The views of a scene show one set of named points, each view turned or mirrored, and shifted as a whole, with a little noise and some points left out.
In the rows, zero is written as 128.

Scene 1
View 1
J634: [ 73 126 157 133 123  88 126 150  77 138 105  83 156 136  77 139 178 118
 110 150 120 160 107 114  83 135 117 169 152]
J880: [140 164 150 147 153 108 101 109 202 141 139 151  73 122 111  85  67 113
 103 187 107 127  97 140 189 128 152  76 128]
J116: [115 159 140 163 124  80  96 132 120 109 108 101 144 131 128 113 142 143
 119 150 138 162  82 136 107 128 153 138 154]
J202: [ 69 108 178 131 116  99 125 140  80 169  98  91 159 116  56 130 170  99
  93 160 103 138 116 134 113 133 141 168 141]
J883: [ 97 144 155 156  99  88 100 134 101 133  87  92 166 118 111 119 173 136
 107 148 127 149  85 153 107 135 164 155 139]
J453: [108 155 141 143 147  84 117 148 121 116 125  99 122 143 106 129 131 127
 120 159 127 156  99 106  98 128 108 140 165]
J877: [114 150 150 139 140 100 113 132 160 151 122 126  98 119  97 109 111 112
 111 172 112 142 102 130 159 137 133 110 129]
J159: [ 95 121 162 146 136  89 114 138 101 128 125 109 149 128  74 116 123 129
  85 163 113 132 109 126 101 104 141 150 155]
J380: [119 165 133 160 131  77 104 135 117  96 109  96 139 142 131 116 138 148
 125 147 140 167  84 125  93 129 133 142 163]
J566: [117 157 138 135 143 105 124 133 162 152 118 117  93 128 104 115 121 106
 125 173 114 146 103 123 158 148 117 105 132]
J240: [126 167 124 133 164  96 125 135 175 125 144 123  76 140 109 115  91 117
 123 174 117 149 105 106 148 138 102 100 153]
J118: [105 146 145 171 114  70  99 150  75  92 105  83 181 136 120 129 169 157
 115 135 134 166  83 136  58 115 152 173 173]
J198: [121 154 145 159 136  80 101 134 125 104 123 105 135 132 116 112 121 142
 111 153 131 149  93 128 104 119 140 137 162]
J747: [116 153 148 142 141 105 119 123 179 152 121 132  82 118 103 104 100 103
 120 176 110 140 101 130 177 150 134  93 124]
J888: [ 80 138 139 139 103  90 133 161  81 144  80  76 152 138  96 151 204 111
 133 145 126 181 101 114  98 157 116 165 144]
J563: [108 155 143 144 130  95 119 137 134 139 108 106 120 128 107 122 144 121
 125 165 122 155 101 125 129 143 126 129 141]
J657: [131 160 145 151 150  88 110 128 153 122 135 118 103 130 112 101  92 129
 108 170 123 138  96 121 134 122 134 113 153]
J729: [ 65  95 188 150 105  88 109 138  54 150  95  93 191 108  60 119 167 122
  73 154 113 119 105 154  88 106 177 180 138]
J330: [110 140 159 128 161 106 120 128 167 161 139 134  84 122  75  99  82  99
  96 188 102 124 115 120 166 128 123 102 137]
View 2
J657: [120 118  95 127 150 144  93 129  87 129 165 155 158 137 157 149  96  90
 159 113 165 127 103 129 184 181  72 119 133]
J566: [132 136  97 103 121 134  93 130  82 146 182 187 149 134 157 145 118 107
 163  97 154 138  93 131 177 180  74 105 119]
J729: [ 95  61 123 143 120  77 114  80 115 147 109  84  94 165 102 150 156 133
 116 120 168 115 159 161 142 147 117  44 108]
J747: [146 140 108 103 122 132  65 137  85 137 189 176 147 121 170 143 108 114
 148 102 155 140  92 148 197 190  66 122 119]
J330: [138 104 130 117 144 132  59 143  90 154 187 174 152 122 190 140 133 116
 162 119 157 118  88 153 199 195  61 120 101]
J198: [ 98 107  86 130 150 143 124 114  94 126 141 133 154 159 140 152  99  90
 152 104 170 128 127 115 166 164  82 100 144]
J453: [ 95 104  86 121 145 147 131 116  87 145 145 167 153 164 142 156 120  92
 179 103 163 132 118 102 153 169  82  84 135]
J159: [102  74 109 143 150 114 111 104  99 146 134 127 130 161 136 152 135 112
 150 118 170 117 127 140 155 165  87  78 121]
J634: [ 89  87 103 124 118 112 149  91  90 165 130 150 117 172 112 151 153 117
 168  96 155 132 134 115 125 150 103  46 121]
J883: [103 119  90 120 113 105 125  92 104 127 125 111 113 158  99 149 107 120
 119  89 168 141 150 124 154 146 105  76 139]
J380: [ 96 116  66 132 146 146 139 111  87 122 135 138 151 168 122 155  95  86
 154  93 169 137 134  91 155 158  90  98 158]
J118: [ 74  96  70 139 139 130 167  85 100 126 104 110 127 185  97 158 102  87
 146  99 176 136 161 100 135 143 102  61 161]
J202: [ 97  75 118 115 103  89 126  92  99 172 134 147  97 167 112 153 177 137
 158  99 150 134 136 142 123 152 110  29 103]
J877: [129 125 105 115 126 130  78 127  85 135 177 170 147 125 168 141 115 110
 152 106 156 133 100 141 186 186  74 115 119]
J888: [ 90 116  82 104  87 114 160  89  87 158 141 163 109 174  96 153 142 119
 163  74 145 158 130 100 122 147 110  44 125]
J563: [113 124  95 108 120 133 121 117  90 143 161 161 136 149 138 151 114 110
 153  97 154 139 112 121 163 170  84  92 130]
J240: [126 125  93 107 150 162  92 145  77 151 184 193 169 140 185 151 102  88
 185 112 159 131  81 122 181 192  61 122 129]
View 3
J883: [111 114  86 118 137 128 161 159 159 139 156 142 162 139 121 157 134 125
 136 118 126 102 123 116 129 182 114 129 114]
J240: [ 80 126 149 139  92 154 118  63 110 195 107 154  83 125 133 120 121  97
  88 138 105 120 112 129 142 112 141 135 113]
J729: [113 107  57 123 199 119 123 176 169  79 182 105 173 132 128 180 131 146
  96 121 119  95 127 107 139 182 141 137 109]
J634: [123 107 118 102 172 110 136 143 153 119 177 160 150 140 132 176 150 115
  99 143  94  98 114 121 161 162 147 159 124]
J877: [ 90 114 107 133 113 158 113  77 126 165 113 130 105 128 128 123 121 117
  97 131 127 130 117 136 128 125 119 109 105]
J657: [ 62 118 119 145 105 153 127  94 123 181 120 133 105 130 132 116 113 110
  93 121 124 112 120 112 130 136 134 142 109]
J116: [ 87 120 110 130 107 133 159 138 142 177 146 151 147 134 120 140 132 113
 125 119 129 100 125 109 125 176 122 144 116]
J330: [ 76 113 107 144 125 163  84  56 115 155 111 107  78 123 139 121 105 123
  72 137 122 134 116 138 140 101 136 110  95]
J202: [140  97 105 100 188 113 116 140 163  88 178 142 147 137 138 190 155 124
  87 153  87 106 119 129 169 153 148 130 119]
J159: [ 93 102  80 126 170 132 119 140 149 117 161 107 144 129 130 159 119 133
  84 126 122  99 125 111 142 156 143 143 108]
J380: [ 88 127 129 127 107 125 166 136 138 185 140 166 146 139 121 147 134 108
 123 118 114  94 123  97 130 169 142 163 122]
J118: [ 95 124 109 118 133 108 169 178 156 154 176 165 179 145 120 165 143 116
 126 115 107  79 121  91 133 201 149 182 123]
J453: [ 89 121 137 128 117 128 134 116 129 170 142 163 127 136 128 142 131 103
  96 131  97 101 116 109 147 155 153 162 119]
J747: [ 94 117 110 140  99 167 111  65 128 178 107 129  88 123 129 121 123 110
 101 132 124 133 116 144 128 112 109  92 110]
J888: [150 108 134  89 152 114 151 145 164 131 176 182 150 140 128 182 170 104
 122 149  84 111 112 134 161 164 129 135 141]
J198: [ 72 126 115 135 111 133 143 123 131 177 142 145 135 133 128 137 125 115
 109 118 117  96 116 103 129 164 150 163 115]
J880: [ 59 119  97 155  85 178 102  53 110 198  88 104  79 122 129  99  94 113
  98 117 150 136 125 136 114 108 112  96  95]
View 4
J116: [154 116 129 149 130 144 126 119 136 127 115 175 143 123 126 169 134 150
 121 117 119 117 190 125  97 151 165 129  99]
J563: [135 150 107 163 125 145 103 122 135 115 124 178 133 133 119 149 150 144
 126 110 138 141 159 121 111 137 148 107  82]
J240: [113 159 107 175 123  87  95 139 119 119 154 189 122 141 100 109 135 103
 127 100 167 166 166 135 129 131 149 124 108]
J657: [122 146 125 165 129 107 116 140 123 127 142 173 140 141 118 123 139 110
 133 121 141 154 180 135 116 135 160 138 105]
J883: [154 122 119 143 131 184 127 112 143 119  94 157 151 129 151 182 156 168
 116 127 103 106 176 116  92 146 153 118  71]
J159: [123 141 105 161 125 167 137 143 135 111 134 163 140 154 130 158 164 130
 118 172 105 113 193 125 117 140 139 111 101]
J634: [139 148  80 168 116 200 115 125 152  98 128 175 125 134 114 189 165 183
 107 154 115  98 180 112 112 143 127  73  83]
J566: [114 165 112 168 132 121  92 129 130 117 123 172 134 147 113 116 151 117
 135  98 160 164 155 126 120 126 149 113  84]
J453: [137 136  99 174 116 134 119 131 136 108 146 189 124 127  96 161 139 142
 115 127 138 126 181 128 124 146 147 107 106]
J877: [109 163 112 164 142 124  94 137 125 126 122 164 141 153 130 112 153 111
 136 120 145 161 156 129 111 127 147 125  83]
J880: [ 92 163 134 153 148  75 101 145 113 139 126 157 153 163 138  80 144  73
 148 100 153 197 160 142 118 117 167 169  89]
J747: [104 169 116 163 143 108  86 134 124 125 115 160 143 150 130  98 156  99
 141  95 157 176 149 129 119 125 153 133  73]
J888: [156 143  85 172 114 198  95 106 153  95 112 178 121 118 109 194 162 197
 106 110 132 107 161 109 106 146 129  63  70]
J118: [178 105 116 146 115 176 150 113 149 120 126 186 140 111 127 209 134 185
 104 141 100  86 207 117  98 160 152 112 106]
J330: [ 83 180 103 167 139 100 100 158 116 117 135 155 140 167 129  91 169  79
 135 134 148 174 161 131 126 121 145 127  88]
J202: [124 168  71 169 119 215 112 127 157  80 114 157 130 150 126 180 193 174
 113 166 104  99 166 107 112 135 115  56  62]
J729: [126 146 102 142 131 223 146 133 153 102  99 137 152 157 167 188 187 168
 115 208  69  85 191 115 103 144 130  99  68]

Which points are out of place in each view (at most two, in the order of its rows)? Write - if all are in place.
view 1 | J202
view 2 | -
view 3 | J159
view 4 | -
